Each row is a point on a landscape with many valleys, with its height.
A ball rolls from a point to the lowest of its 4 nearest points, and stops where none of them is lower. Distance is the straight distance between rows; heights are no part of it.
Kune: [ -5 -13  -2   1   4   6  -3   3   5   8 -10   3   3  -3   1  -7  -1  -3
  -3  -5  10  -6  11   6   4]  h=57.1
Guk: [ 21   1  -9  16 -18   4 -22  11 -12  -3   4  26  -2  -8   3  25  26  -7
  -9  -5  -7  -2   0  12   6]  h=52.6
Dopa: [ 17   7   5   6 -12  -5  11   0  -6  -7   1  -4  -1 -16  -5  12 -20  10
  -6  -5  -2 -18 -27  -2  -7]  h=64.0
Zotov: [  8  -7  -2   8  18   6 -23  -3   6  -7  -5  10  -1  18   3 -13  20 -15
   3  16   4   2  42  13  13]  h=26.2
Rari: [  4  -8  -1  -2  22   6 -22   8   7  -7  -8  11   2  20   6 -22  14 -19
   8  17   7   8  47   8  13]  h=48.9
kabim: [  0   1   7  -1  -2  -6  18  -1  -7 -11   8 -10   1 -17   5  10 -16  19
  -1  -5  -8  -1 -26  -2 -10]  h=59.0
bof: [  2  -3 -15   5   0   5 -19  -1   0   9  -6   7   5   7  -8   8  14  -7
  -3   1   3   2  15  -2  12]  h=39.2
lokaz: [  5  17   6 -12 -19  -4  29  -8 -10   2   3  -8   5 -10   1  12 -21  29
  -5  -8  -1  -6 -55 -12  -9]  h=50.9
bor: [-36  -3  -1 -18  10  -8  17  -7   9   7   0 -16   0  -2  -1 -15 -21   6
   9   1   2   0 -11  -6 -19]  h=41.5
Med: [-41 -10  16 -20  16  -6  14   2  15   2  -6 -20  -9  -1  10 -31 -18  -8
  20   8  11   4  -3  -3 -10]  h=41.6
Kavi: [ -3 -10  -2  10  -1   2 -10   2   6   9 -13   5   6   4  -3  -6   3  -5
  -2  -3   8  -6  12   0   8]  h=45.2
nit: [ -7  -6  10  -9  15   5  -1   8  15   0  -4  -6  -3  13  10 -29   4  -7
   7   1   9  13  33   7  19]  h=53.9
Bem: [-37 -12  15 -27  36  -5  -3   5  13   3   5 -13   9  17   0 -39 -11 -18
  24   8  18  23  37  -2  11]  h=68.1
dogev: [ 40  20 -17   9 -38   8   5 -13 -17  -2   2   3   2 -15  -9  19  -1  14
 -18  -9 -17 -10 -44  -2 -11]  h=67.6
zin: [ -5 -15   8  -5  11   7   0   4  11   5 -11  -6  -7   1   4 -11   1  -5
   3   1  12   0  17   9  12]  h=61.4
bobav: [-23 -12  10 -18  17  -1   3   0  14   2  -3 -14  -8   1   2 -21  -1  -7
  11   9   7  17  20   4   9]  h=25.1
pidil: [ 37   9 -12  16 -18   6 -19   7 -10   0  10  35  -6 -12  -4  32  24 -12
 -21 -11  -9 -16  -8  10  -5]  h=56.6
botim: [-19  -9   3 -14   7   3   7   2  12  12  -5 -11  -6   1   0  -9   1  -3
   3   0   7   9  14   8   5]  h=26.3
fotev: [-27  -5   9 -15   6  -8  11  -2  17   7  -8 -19  -9   6   2 -12  -7  -3
   6   1   6   1   5   0   5]  h=22.4
daf: [ 34  12  -6  15 -23  -1 -10  -8 -13   0  14  12  -3 -11  -5  23   8   2
 -13 -15  -8 -19 -15  11  -3]  h=68.5
tukor: [-44 -10  23 -16  13  -5  15   4  15  -2  -4 -21  -7   3  12 -39 -20 -12
  24   5  13   9   4  -5  -2]  h=7.3
Zop: [ 14  10   1  -3  -9   0  20  -5 -14   1   6  -1  -3 -22  -5  13 -21  18
  -4  -4  -1  -8 -41  -4 -10]  h=44.8
fipa: [ 24   2 -17  23  -9  11 -21  15  -9   4  -3  33   4  20  -9  21  33  -9
  -5   1   3   2  27   2  20]  h=44.5
taki: [ 30  12  -7  16 -22  -1 -15   0  -7   2   8  16  -4  -7  -3  30  18  -7
 -18 -12 -14 -13  -8   6   1]  h=44.2
degig: [ -3 -10   2   2   8   4  -2   1  10   8 -14  -3  -5   5   1 -10   3  -7
  -1   1  14  -5  18   6  13]  h=57.3
lev: [-31   4   0 -14   8 -10  21  -4   8   3  -1 -20   2   1   4 -15 -26  14
   7  -2  -3   2 -19 -16 -23]  h=30.8
pavas: [  2   5   6  -6  -2  -4  25  -4  -9  -6  12 -11  -2 -20   2  13 -17  20
  -3  -2  -5   0 -32  -6 -12]  h=32.7
Lita: [ -8 -13  11  -8  15   5   1   2  11   0  -6  -8  -5   5   7 -19   5  -4
   5   5   9   6  27   9  14]  h=58.5
bude: [ -3  -2  -4   1  -7  -6   6   6   1   1  -5  -3   5  -8   2   6 -11   3
  -6 -10  -9   1  -3 -12  -6]  h=52.2
fose: [ 29   0 -21  23   0  13 -22  13 -12  -1   1  42   0  14 -13  22  35 -15
  -5  12   6   3  34   9  18]  h=56.1
viba: [-22   6  12  -7   5 -10  24  -9   2 -10   5 -24   3  -1   5  -9 -26  21
   2   3  -7   0 -38 -19 -18]  h=26.4
bugo: [ 37  11  -7  18 -23   0 -10  -4  -9   0  10  14  -7  -7  -3  26  13  -1
 -19 -18 -12 -21 -13  11  -2]  h=55.7
rer: [ 21  13  -4   6 -11  -5   0  -5  -6  -4   5  -4  -3 -16  -9  19 -13   1
 -10  -8  -9 -14 -26  -7  -5]  h=52.8
rafe: [-39  -7  20 -16  14  -6  13   5  18  -1  -5 -24  -5  10   6 -40 -16 -12
  21   8  11  10   8  -6   1]  h=36.4
zoke: [  1  -1   4   5 -10  -6  12   7  -1  -6  -1  -8   3  -7   0   4 -15  12
  -6  -9  -9  -8 -11 -10  -5]  h=8.1
Damam: [ 11  -3  -7  11 -11  -4 -16  -1  -8  -7   4   3   4 -18  -3  11   1  -3
  -9  -3 -10 -11  -7   2   0]  h=33.1
Dusuf: [-31   2  12  -9  14  -7  28  -8   2  -2   0 -21   4  -2  15 -24 -33  20
   9  -2   1  -1 -33 -19 -27]  h=25.3
voseg: [-42  -5  15 -21  15  -5  20   3  14   5  -7 -22 -10   0   9 -22 -24  -7
  21   5   9   8  -8  -8 -15]  h=58.3
vud: [-25  -9   7 -19  12  -1   6   2  16   6  -2 -15 -10   3   2 -19   1  -6
   8   4   8  17  12   3   8]  h=21.2
rep: [  6  -5  -5  12 -13   0 -14   2  -4  -5  -3   4   7 -13  -1   6   1   0
  -4  -6  -8 -10  -2  -1   2]  h=27.1
boke: [  9  -7  -2  10  16  10 -24  -4   6  -4  -4  10   4  19   0  -4  25 -12
   0  16   8   2  38  15  17]  h=19.9
volu: [-11  -9  -5  -6  -1  -1   5   6   4   9  -7  -7   4  -5   0   1  -9   3
  -4 -11  -2   2   5  -9  -5]  h=53.3
tig: [ -6  -3   4 -17  26   0  -9  12  11   4  -7   1   2  15   7 -21   6 -16
  16   6   7  18  51   2  15]  h=68.3
Boko: [ 24  11  -2   4 -14  -1  12  -7 -12  -3   6   2  -1 -18  -6   7 -20  11
  -6  -6  -1 -20 -36  -3  -9]  h=54.0
Siluv: [-28   4  15 -15  16  -7  32  -8  -3  -2   0 -24   2  -9  20 -20 -31  23
   5   2   3   8 -43 -24 -30]  h=20.7
dad: [-34  -7  11 -24  22  -4   1   5  14   2   3 -17  -1  10  -2 -34  -7 -15
  21   9   8  27  24  -5  12]  h=64.1
kur: [  9  -7 -12  11   0   8 -21  -2  -9   5  -1  20   7   9  -3  11  21  -4
   2   0   5   0  23  11  12]  h=43.2
Rad: [ -9  11  18 -12  -8 -10  27 -14  -8  -3   9 -14   8  -8   4   2 -25  26
  -1   4   2  -6 -58  -8 -15]  h=11.6
Pevap: [ 17   0 -12  15  13  10 -17   7   0  -4  -2  25  -3  23  -1  13  34 -16
  -1  18   1  10  55  16  13]  h=23.1
ladi: [  4  -5  -5   7  -7  -1  -9   3  -2  -7  -1   3   5 -18  -2   8  -5  -1
  -5  -3 -11  -6  -7  -5  -4]  h=32.4
Nenuf: [-36   6   7 -17  13 -10  24  -3  10   4  -5 -22   0   6   9 -21 -33   9
   9  -2   3  -1 -21 -19 -22]  h=31.4
movo: [ 20  -2 -10  16 -18   5 -24   6  -9  -2   2  28   2  -4   3  21  28  -8
  -5  -2  -6  -1   6  10  12]  h=53.7
Puzel: [ 28  -4 -17  26   4  16 -23  13  -9  -4   3  45  -2  18 -15  17  34 -17
  -2  15   8  -4  44  15  17]  h=58.8
pafor: [ 23   0 -13  21   7  14 -21  14  -7   1  -1  38  -4  18  -8  21  35 -17
  -2  12   9   1  45  10  14]  h=47.3
fil: [-30  -8   3 -12   5  -9  15  -7  12   6  -1 -15  -1   2   2 -15 -17   7
  12  -4   2  -5  -8   1 -11]  h=36.2
befek: [ 21   1 -11  22 -12  10 -21  13  -9   2  -2  31   5  17  -3  15  28  -6
  -5  -2   2  -2  23  10  20]  h=40.5
mebe: [ 23  -2  -9  23 -17   5 -23  10  -9  -4   4  33   2   0   2  19  28  -9
  -5  -3  -5  -4   7  11  14]  h=51.9
befom: [  4  -5  -7  10  -8  -4 -19  -1   1   6  -7   8   9   4  -4   2   6  -2
  -4  -5  -3  -7   8  -4   8]  h=47.8
Vug: [ -2 -10  -5  11  -5   1 -12   1  -1   4  -9   6   9   0  -4  -3   1  -4
  -4  -6   5  -7  10   3   9]  h=35.8
Vol: [ 35  15 -17  11 -24   7  -2 -13 -18   1  14   9  -4 -21 -10  26   7   6
 -10 -14 -12 -14 -26   5 -12]  h=79.2
fuda: [-22  -4   0 -13   2  -8  13   0  11  11  -6 -14   0   8   0  -8 -10   4
   3  -8   3  -2   4   2   0]  h=31.1
Rup: [-24  -4   8 -17  11  -7   7  -2  18   7  -9 -21  -8   6  -1 -13  -1  -6
   7   3   5  11   9   4   6]  h=17.2
zof: [ 19   8  -8  16 -18  -3 -20   4  -4  -1   1  13   0  -4  -1  24  19  -6
  -9  -8 -14  -6   0   5   5]  h=41.0
Karum: [ 12  -3  -3  16  11   7 -21  -2   4   0  -3  13   0  24  -2   4  26  -9
  -1  16   5  -2  35  16  18]  h=15.5
zilo: [ 24  -5 -14  23   8  13 -21  13  -8  -7   1  36  -2  19  -9  19  36 -18
  -2  17   8   0  49  16  14]  h=48.2
vub: [  4  17   7 -11  -9  -4  28  -8  -7  -2   6 -13   2 -12  -2  15 -22  23
  -1  -2  -4  -1 -45 -12 -12]  h=51.4
sebu: [ 35  17 -11  17 -22   6 -13   1 -10   4   9  20  -5  -8  -8  32  18  -6
 -22 -17 -13 -16  -7   8  -3]  h=52.7
sapos: [-35  -5  17 -18  10  -6  11   2  22  -2  -6 -25  -5  13   2 -37 -12 -15
  19   6   6  11  10  -7   7]  h=39.1
Pud: [-17  -4   0  -4  -1  -8  17  -2  -3  -6   8 -13   4  -8   5  -3 -16  20
   4  -6  -7   2 -15  -4 -12]  h=31.5
kufo: [-45 -11  21 -27  39  -8   4   7  16   7   0 -15   8  18   0 -39 -18 -21
  23   8  17  24  36  -5   6]  h=68.2
sodef: [-41   2  13 -22  16 -10  24  -1  15   9 -10 -23  -7   6  13 -20 -30   1
  11   0   7   1 -14 -17 -18]  h=44.6
deruf: [ 13   5   6   5  -7  -6   7   2  -5  -8   2  -6  -1 -11  -2  11 -16   3
  -8  -5  -8 -12 -19  -9  -4]  h=64.8
lagut: [-36  -6  16 -21  21  -5   5   7  18   0  -1 -21  -1  14   1 -39 -12 -15
  20   6   9  21  20 -12  13]  h=55.0
meri: [ 12  -2  -5   8  13   6 -21  -1   8  -8  -3  10  -1  30   2  -4  25 -18
   2  15   2   8  49  12  15]  h=21.5
bipup: [ 22   4  -5  13 -13  -2 -15  -9  -9  -4  10   9   0 -16  -3  22   2   1
  -8  -9  -9 -18 -17  11  -2]  h=41.9
sulo: [ 42  15 -16  13 -38  12   3 -15 -21  -3   5   5   1 -17 -10  26   8  13
 -20  -7 -18  -7 -39  -2 -14]  h=71.0
dite: [  5  -8  -3  -2  21   7 -22   4   8  -4  -8   6   1   9   4 -16  13 -20
   3  17   7   9  39   7  11]  h=37.0
Nebot: [-37  -8  17 -26  28  -7   2   6  16   3   3 -16   7  16  -1 -37 -13 -16
  21   6  13  24  30  -8  10]  h=64.4
Fab: [  0  -6   0  -9  23   7 -20   9   7  -6  -7  11   5  13   7 -22  11 -20
  13  14  11  12  47   6  13]  h=59.2
fipod: [-29  -9  15 -23  29  -5  -3   5  13   0   3  -7  11  15   2 -37  -7 -11
  25   8  12  19  35   4  14]  h=65.0
lil: [ -3  -4   9  -6  13   5  -4   7  14   1  -9  -8  -6  11   6 -19   6 -13
   3   4   8   8  32   2  17]  h=43.7
lofon: [  6  -5 -13  11  -4   4 -21  -2  -5  10  -3  15   4   9  -4   9  18  -7
   0  -1   3   4  14   5  11]  h=43.4
lome: [ 28  10 -10   7 -20   1  -8 -12 -15   0  12  10  -6 -17  -7  22   4   4
  -8 -13 -11 -17 -18  11 -10]  h=59.6
tapu: [ 13   0  -6  15   7   7 -19   1   3  -2  -2  15  -2  31  -3   7  30 -11
  -2  13   5   3  41  15  19]  h=13.9
Faso: [  7   0   4   6  -9  -6   6   8  -1  -3  -2  -7   0 -13  -2  13 -12   5
  -8  -8  -7  -6 -11 -13  -7]  h=19.8
mava: [  9  15   3  -9 -11  -3  26  -4 -10   4   8  -7   0 -17  -4  14 -20  21
  -5  -5  -4  -5 -44  -9 -11]  h=48.8
mubav: [ 23   3 -12  20   3  14 -19  13  -9   5  -1  34  -2  22 -13  19  32 -12
  -4   6   5   3  38   7  16]  h=50.5
fadep: [ -8 -15   5   0   7   6   1   3   6   7 -12  -1  -2   2   4  -9   1  -3
   2   0  12  -2  14   7   8]  h=64.9
lozag: [ 32   1 -11  25 -22   8 -26  16  -3  -7   1  37   1   6  -3  20  33 -10
  -9   0  -9 -10   8  10  18]  h=47.6
zotes: [ 45  11 -16  21 -35  16  -3 -10 -27   0  11  16  -1 -19  -8  23  11   8
 -19 -15 -15 -12 -32   6 -18]  h=77.6
tigov: [ 37  19 -18   7 -25   4   1 -11 -19   4   7   3  -3 -14 -13  23   0  10
 -12 -14 -12 -12 -33   0  -9]  h=65.3
Zav: [ 44  14 -18  15 -43  16   5  -9 -25  -3   6  12  -2 -20  -7  31  13  11
 -25 -10 -19  -9 -39   3 -20]  h=73.7
vubug: [-31   5   7 -14  11  -9  24  -5   8   0  -3 -21   1   5   9 -21 -30  14
   6  -3  -2  -2 -23 -20 -24]  h=28.4
mavo: [-20  10  15 -15   4  -6  28 -14  -8   2   2 -21   4 -14   6  -1 -31  23
   2   8   7  -1 -66 -19 -21]  h=32.1
pid: [-20 -14   8 -18  12   0   6   2  12   6  -5 -14 -11   0   4 -13   3  -3
   6   1   9  13  14   6   6]  h=12.4
Ninop: [-13 -10  -5  -8   3   2   6   5   6  13  -6  -1  -5  -4   1  -2  -1  -1
  -1  -5   7   2  12   3   3]  h=51.0
Laki: [ 23   6  -5  14 -20  -4 -18   3  -5  -1   5  10  -1  -7   1  24  15  -4
 -10 -10 -14 -14  -3   9   6]  h=39.9
sazor: [ -9   0   1  -8  -2  -9  20  -3  -6  -7  10 -18   2 -13   3   6 -17  21
   0  -3  -5   3 -25  -8 -12]  h=50.4
medoz: [-18  -6  -1  -6   0  -6  13   2   8  10  -7 -11   0   1   3  -3  -6   6
   0 -11  -3   1   7  -5  -5]  h=40.0
tepi: [ -1  -2   7 -10  18   6  -7  10  13   1 -10  -3  -3  15   9 -20   6 -14
   4   7   6  16  37   0  17]  h=40.9
Gal: [ 13  -5  -7  18   2   8 -22  -3  -5   5   0  20   2  17  -3   7  26  -2
  -1   7  11  -3  29  17  18]  h=25.7
vumuz: [ 17   3  -4  15 -19  -4 -19  -2  -3  -6   2   5   4  -4   1  17  10  -2
  -7  -8 -14 -12  -5   6   4]  h=38.5
Dozof: [ 15   7  -1   4  -9  -4  -2   1  -3  -5   2  -3  -1 -17  -6  20 -10   0
 -10  -3 -10  -8 -17 -10  -5]  h=37.9
zoko: [-30  -5  13 -21  12  -6   7   1  22   2  -4 -21  -6  13  -1 -26  -7 -13
  12   6   6  12  12  -4   9]  h=29.2
naz: [-39  -5  20 -22  21  -6  10  10  17   4  -2 -19   3  18   3 -44 -18 -17
  23   1  12  18  18 -13   7]  h=66.6
Noter: [-19   6   4  -9   2 -14  19  -7   1  -7   5 -23   4  -7  -1  -2 -19  18
   1   2 -10   4 -30 -15 -17]  h=29.5
Lok: [ 14  18  -4 -11 -20  -1  27  -5 -13   5   0   0   0 -20  -3  13 -21  23
  -8  -7  -2  -4 -50 -11 -14]  h=51.3
nira: [-35  -6   3 -17  10  -9  16  -7  11   5  -1 -15  -4  -1   3 -19 -20   4
  13   1   7  -3  -9  -2 -14]  h=40.4
Megel: [-25   7  17 -16  15  -7  31  -9  -4  -1  -3 -27   5  -7  17 -14 -30  22
   3   6   4  11 -53 -25 -29]  h=19.4
nili: [-22   5   5  -7   6 -12  23 -10   4  -6   3 -23   4  -1   1  -7 -25  19
   2   2  -9   3 -29 -19 -18]  h=27.6
nuve: [-38   0   2 -20  14 -10  16  -4   8   6  -5 -19  -2   1   5 -16 -25   4
  10   2   1   3 -15 -12 -20]  h=46.5
toma: [ 17  -1  -6  19   6   8 -19   2  -2   3  -4  19  -3  27  -3  14  31 -10
  -2  10   8   2  37  11  19]  h=7.7
nel: [ 30   2  -9  24 -20   6 -23  10 -10  -7   3  33  -1  -8  -1  24  29  -9
 -14  -2  -9  -9   2  17   5]  h=52.5
sapul: [-29  -9   9 -14   5 -10  16  -7  17   4  -4 -17  -5   8   2 -18 -15   2
   9  -1   6  -6  -1   4  -1]  h=31.3
bodo: [  4   2   6  -2  -3  -5  23  -2 -12  -7  10  -7  -2 -19  -1  13 -19  19
  -3  -4  -2  -2 -31  -3 -11]  h=3.3
vari: [-16  13  13 -16  -2  -8  26 -16 -13   0   8 -15   7 -15   5   1 -27  27
   2   4   8  -2 -67 -12 -20]  h=8.7
rog: [ 12   0  -7  14 -21  -4 -19  -1  -2  -4  -1   7   5  -5  -2  10  11  -5
  -6  -7 -11  -8  -2   1   9]  h=39.8
nogo: [  0  -3   4  -1  15   8 -12   5  11   5 -17  -1  -4  11   0  -7   9 -15
  -2  10  11   5  27   2  13]  h=29.0
Gel: [ 18   5  -6   5 -10  -2 -11  -4  -9  -4   8   4  -2 -21  -9  21  -2  -2
  -9  -3 -10 -13 -18   3  -6]  h=31.0
Tizop: [-24  -7   6 -13   3  -6  13  -3  16  11  -6 -17  -5   9   0 -11 -10   4
   7  -4   5   0   4   1   1]  h=26.5
tagi: [ 45  18 -14  20 -26   4  -9   0 -14   6   8  23  -6  -7 -11  27  17  -2
 -25 -17 -16 -19 -15   6  -7]  h=79.5
fuzu: [-28  -6  10 -22  17  -1   2   2  15   2   0 -17  -7   4   3 -26   2  -7
  14   9   7  19  21   0  10]  h=29.8
sofir: [  3  -6   0  -3  18  10 -15   6   9   2 -11   2  -6   8   3 -11  13 -17
  -1  12   9  11  32   1  13]  h=29.1
sevik: [ 22   3  -9  12 -20   0 -20   6  -6  -1   3  14   2  -6   1  24  22  -6
  -8  -7 -13  -2   3   5   5]  h=41.4
debek: [ 19   1  -8  18  11  11 -18   8  -3  -2   0  29  -3  23  -7  17  36 -16
  -4  16   4   5  48  14  13]  h=24.2
fup: [-22  11  19 -15   8  -9  29 -11  -9   0  -1 -24   5 -15  14  -3 -31  22
  -3   8   7   7 -60 -25 -24]  h=36.1
Nim: [-29  -6  12 -16   7  -6  11  -2  21   2  -3 -22 -10  11   1 -21  -9  -4
   9   3   6   6   5   1   5]  h=23.2
mes: [ 11  -4 -11  14  -7   8 -25   4  -8   6   0  19   6  -1  -1  13  26  -5
   1  -1   1   2  14   8  11]  h=62.4
gabak: [-20   3  17  -7   6  -7  27 -11  -4 -12   3 -20   6 -13   8  -7 -29  22
   2  10   3   1 -52 -17 -20]  h=32.0
safa: [-20   5  15  -9   9  -5  28 -11  -8  -8   2 -21   6 -14  10  -7 -29  22
   3   9   6   2 -56 -17 -24]  h=34.3
kagir: [ 19  -1 -10  16 -15   5 -23  10 -11  -1   3  26   3  -2   3  17  29  -5
  -3  -5  -5   0   9   8   9]  h=55.2
Vomov: [ 12   8   2  -4  -5  -1  20  -3 -12  -6  11  -4  -2 -19  -3  13 -21  15
   0  -7  -2  -7 -33  -4 -12]  h=35.7
dudap: [ 15  -1 -12  10 -13   2 -24   2  -6   4   1  19   4  -3   0  19  23  -6
  -4  -6  -7   5   7   4  11]  h=54.1
damu: [ 52   9 -15  26 -44  20   1  -6 -28  -4   7  20  -1 -23  -9  34  14   6
 -31  -6 -14 -13 -39   6 -19]  h=74.9
Neke: [-23  -5   1  -6   1  -8  13  -5   0  -3   6 -14   4  -9   4  -9 -16  16
   6  -4  -6   1 -12  -2 -17]  h=14.4
pafa: [  1  -6   4  -4  17   6  -8   6  11   2 -10  -5  -3  11   1 -10  12 -17
   0  11   8  12  32   0  14]  h=21.9
dazaz: [-31   6   6 -10  11 -10  23  -5   7   2  -3 -21   2   2   5 -19 -27  14
   4  -2  -5   0 -24 -20 -22]  h=29.7
fur: [ 26   7  -5  16 -20  -3 -16  -6  -6  -4   8   6  -1  -8   0  24  11  -5
 -14 -10 -14 -16  -8   8   2]  h=41.1
kises: [  2 -11  -8   5  -7   0 -10   4  -2  -1  -5   3   8 -12  -1  -1  -1   0
  -2  -7  -2  -4   1  -3  -2]  h=9.7
rezef: [ -1  -9  -7   1  -5  -1  -3   6  -2   0  -3   1   7 -14   0   3  -4  -2
  -2  -6  -4   2   1  -7  -6]  h=29.6
nub: [  9   0 -12  10 -17   0 -21   0  -1   2  -1   7   6   0  -2  15  16  -4
  -5  -5  -7   0   8  -1  11]  h=45.9
vosi: [  9   4   5   1  -4  -4  16   0  -7  -9   8  -5   0 -18  -1  10 -19  11
  -5  -5  -4 -13 -26  -2 -11]  h=56.4
Megi: [ -1  -4   6  -6  19   8  -9  10  11   2  -9  -2  -3  13   7 -18   9 -17
  -1   9   7  15  34   0  16]  h=32.2
mefim: [-21 -11  12 -16  22  -1  -4   4  10  -2   4  -9   2  11   5 -35   1  -8
  18   1   8  17  33   7  18]  h=45.8
Sivit: [ 26  16  -3   5 -12  -1   1  -9 -10   0   6  -3  -2 -14 -15  19 -10   4
  -8  -8  -9 -15 -27  -6  -8]  h=58.1
Betet: [ 19   1 -11  15   9   8 -19   2   1  -3  -3  21  -4  25  -2  13  33 -17
  -3  15   5   7  47  11  15]  h=16.2
Murik: [-11  -6   0  -3  -6  -5  12   4   2   1  -2  -9   5   0   0  -5 -10   9
  -3 -12  -5  -1  -2  -7  -5]  h=44.1
Zufo: [-41  -9  23 -15  19  -5  13   6  15   1  -2 -24  -2  11   8 -45 -20 -14
  27   5  15  16  14 -10   5]  h=51.7
gud: [ 39  13 -13  17 -26   9  -4  -8 -20   1  14  15  -3 -14  -7  20   8   6
 -18 -19  -7 -20 -21  11 -10]  h=92.7
Tor: [ 20  13  -7  -6 -17   4  19  -6 -17   1   5   3   2 -27  -6  11 -17  17
  -4  -4  -5  -8 -46  -7 -14]  h=49.3
Tav: [-19  -6  14 -21  20  -4  -5   4  14  -1   2  -8   8  23   7 -37  -2 -10
  20   2  12  14  43   4  19]  h=56.2
Razu: [ -7   7   8  -7  -2 -10  25  -4  -4  -8   9 -19   2 -12   0   9 -20  19
   0   2  -6   3 -34 -11 -14]  h=40.8
riri: [ 29  17 -11   4 -20   0   4 -11 -10   0   5   0   0 -14 -16  12 -11  10
  -9  -8  -8 -17 -33  -6  -6]  h=58.4
sopo: [ 16   1  -3  14 -16  -4 -15  -3  -5  -5   4   5   2 -13  -2  15   4  -1
  -4  -5 -11 -13  -8   5   2]  h=36.7
Giv: [-35  -9   7 -18  12  -6  13  -4  14   1  -5 -17  -7   2   6 -22 -19  -3
  17   6   7  -3  -6   3  -9]  h=39.0
nadut: [ -4  -3   5   0  -3  -6  17   0  -5  -9   7  -9   0 -12   7   4 -14  17
  -5  -7  -8  -2 -20  -4 -14]  h=88.1
vuz: [-21 -14  13 -14  19   1   0   3  13  -2  -1 -14  -3   6   4 -29   1  -5
  14   3   9  19  28   7  14]  h=36.3
peke: [  4  -8  -6   9  15  10 -23  -5   4   1  -5  12  -1  11  -2   0  20 -10
   2  14  12   3  27  12  12]  h=24.0
Kelu: [ 28   3  -6  15 -20   5 -19   8  -8  -1   5  31  -1 -10   0  27  27 -12
 -14  -5 -11 -11  -1  12   2]  h=50.8
Kol: [ 26  -4 -12  24  11  10 -18  11  -4  -9  -1  41  -1  23  -9  15  36 -17
  -3  19   5  -2  56  20  10]  h=57.6
sur: [ -9  -4   9 -16  22   1  -6  14  13   1  -4  -7   6  22   8 -29   1 -12
  12   3   9  18  46   2  19]  h=66.2
balav: [  5  -5 -11   9   8  11 -23  -4  -1   8  -4  11   1   9  -7   7  21 -11
   0   7  10   2  23   9  13]  h=28.3
Mal: [-10  11  10  -8  -2 -13  26  -9  -4  -8   3 -23   2  -7   0   7 -20  20
   0   2  -8   3 -40 -11 -14]  h=34.0
pofeg: [ 15   2  -9   9  15   6 -20   3   4  -4  -7  17   0  26   2   2  33 -19
   3  19  -1  12  53  13  13]  h=27.0
pim: [  4  -8  -7   5  10  10 -16  -2   7  11 -11   4  -2   9  -7   4  12 -12
  -4   9   9   3  22   3  13]  h=28.7
Mufo: [-19   9  17  -9   1  -7  27 -14  -7  -7   4 -19   6 -13   5  -1 -27  25
   2   7   4  -2 -58 -14 -21]  h=33.2
zore: [ -1  -5   1 -15  24   6 -13  11  10  -1  -8   2   1  13   7 -20   8 -18
  12   8   7  17  46  -2  14]  h=58.2
gemu: [-17   7  16  -3   1 -11  24 -16  -3  -9   5 -22   3  -6   3  -3 -25  24
   2   5  -1  -4 -49 -12 -16]  h=28.9
Taga: [-19  -7   0  -8   0  -8  12  -6   3  -1   0  -8   5  -4   4  -9 -15  17
   6  -9  -5   0  -9  -2 -11]  h=25.6
Maka: [ 27   2 -11  25 -17   9 -21  16  -8  -4  -1  34   4  13  -3  17  30  -6
  -7  -2  -3  -3  16   7  21]  h=44.9
kobar: [ 25  -5 -12  22  12  12 -19  11  -6  -1  -1  35  -4  21  -7  19  35 -16
  -1  17   6   4  50  14  13]  h=36.5
disi: [ 32  10  -9  15 -18   4 -16   3 -11   1   6  24  -6  -9  -3  33  22 -10
 -20 -10 -11 -11  -5  10   0]  h=47.4
piri: [-35  -9  18 -19   9  -6  13  -2  20  -2  -6 -19 -10   8   4 -30 -15  -7
  18   6  10   4   1  -1   2]  h=30.9
Puv: [ 39  15 -17  12 -26   9  -3 -11 -25   1  12  14  -2 -21 -10  23   7   7
 -15 -14 -15 -11 -29   8 -13]  h=81.1
sazek: [-28 -10  18 -24  30  -6  -5   3  12   3   4  -8  11  23   1 -38  -8 -11
  21   6  14  17  45   4  14]  h=63.3
vifi: [-21  -8   2 -12   3  -3  11   3  12  12  -4 -12  -5   3   0  -4  -5   3
   3  -8   3   5   9   0   2]  h=33.9
vupal: [ 19  -3 -12  24 -10  10 -20   8  -8   4   0  28   5  15  -3  12  27  -4
   0  -2   6  -3  24   9  18]  h=33.7
Zifa: [-27   4  -2 -10   5 -12  20  -7   4  -1   2 -21   4   0   0  -8 -21  17
   3  -2  -8   5 -25 -16 -20]  h=28.8
tun: [-19   0   0 -10   2  -9  18  -4  -4  -5   6 -16   2 -12   5  -1 -16  20
   2   0  -9   6 -19  -9 -16]  h=29.3
Zupof: [ -7  -5   1   3  -6  -7  12   7   3  -3  -2  -9   3  -3   4   2 -13  11
  -5  -9  -9  -2  -2  -9  -5]  h=21.3
gok: [ 17  -4 -11  23 -14   6 -22   6 -11  -1   0  29   4   7   1  14  29  -4
  -3  -1   1  -5  18  12  15]  h=45.0
gak: [-25   1  12  -4  12  -8  23  -8   0  -5   1 -22   4  -4  13 -19 -31  22
   2   2   0   1 -39 -20 -23]  h=24.8
sozok: [ 49  12 -19  24 -35  13  -3  -4 -21  -2  11  21   1  -9 -11  21  15   4
 -26 -16 -14 -21 -24   3 -14]  h=84.8
nari: [ 16  -3  -9  20  -3  11 -21   3  -7   3  -3  23   0  24  -2  12  29  -7
  -2   1   7  -1  31  15  17]  h=19.2
tavez: [-23  -9   2  -8   0  -9  16  -5  10   4   0 -11   1   5   3 -14 -14  15
   8 -10  -1  -3  -5   2  -8]  h=35.0
mez: [-26  -3  -3 -14   7  -9  18  -6   2   2   3 -14   5  -6   0  -9 -21  15
   6  -2  -3   5 -15 -10 -19]  h=24.6
siz: [  4  -7  -4   0  18   8 -21   0   6  -1  -8   5  -2   6   0  -5  15 -16
   0  17   9   9  32   8  11]  h=28.5
bef: [ 26  11 -12   6 -13   0  -8 -10 -12   0  10   5  -4 -18  -8  24  -2   4
  -7  -9 -10 -14 -23   2  -9]  h=46.2
rir: [  8   2  -5   3  -8  -5  -4   4  -3  -5   2  -2   0 -16  -3  13  -8   2
  -8  -3 -10  -3 -11  -7  -5]  h=40.3
senon: [ 14   3  -6   4 -10  -2  -9  -2  -8  -5   4   1   0 -22  -7  19  -5  -3
  -6  -2 -11  -8 -16  -5  -6]  h=20.2
Kota: [ -3 -10  13  -4  13   5  -4   6  14   1  -9  -6  -7   8   7 -16   5 -10
   1   6  11   6  26   5  13]  h=50.7
nokom: [-21  -8   5 -17   3  -1  10   0  14  12  -9 -15  -4   3   0  -6  -2  -2
   3  -3   6   6  12   3   4]  h=30.4
rus: [ 32  15 -13   7 -28   6  12 -12 -19  -2   2   5   3 -21  -9   7 -13  17
  -6  -5  -9 -16 -47  -1 -13]  h=62.7

Call two points neighbours if one is among the 4 nearest of the other. Go from one point of each pair to the other, from neighbour to neighbour, staying as low as possible. Name the highest point that can't be avoided.
kises / vari | Murik
Neke / pafa | befom
vari / pid | tavez
bodo / tukor | Razu
Neke / Megel | Zifa
senon / kises | Damam
vari / Megel | gemu
Rup / tukor | piri

Two balls start at each pair of points below. Name the first point that both come to, or write never.
Rari / Tav | never
Razu / nili | viba
nira / medoz | fotev
dudap / movo | never
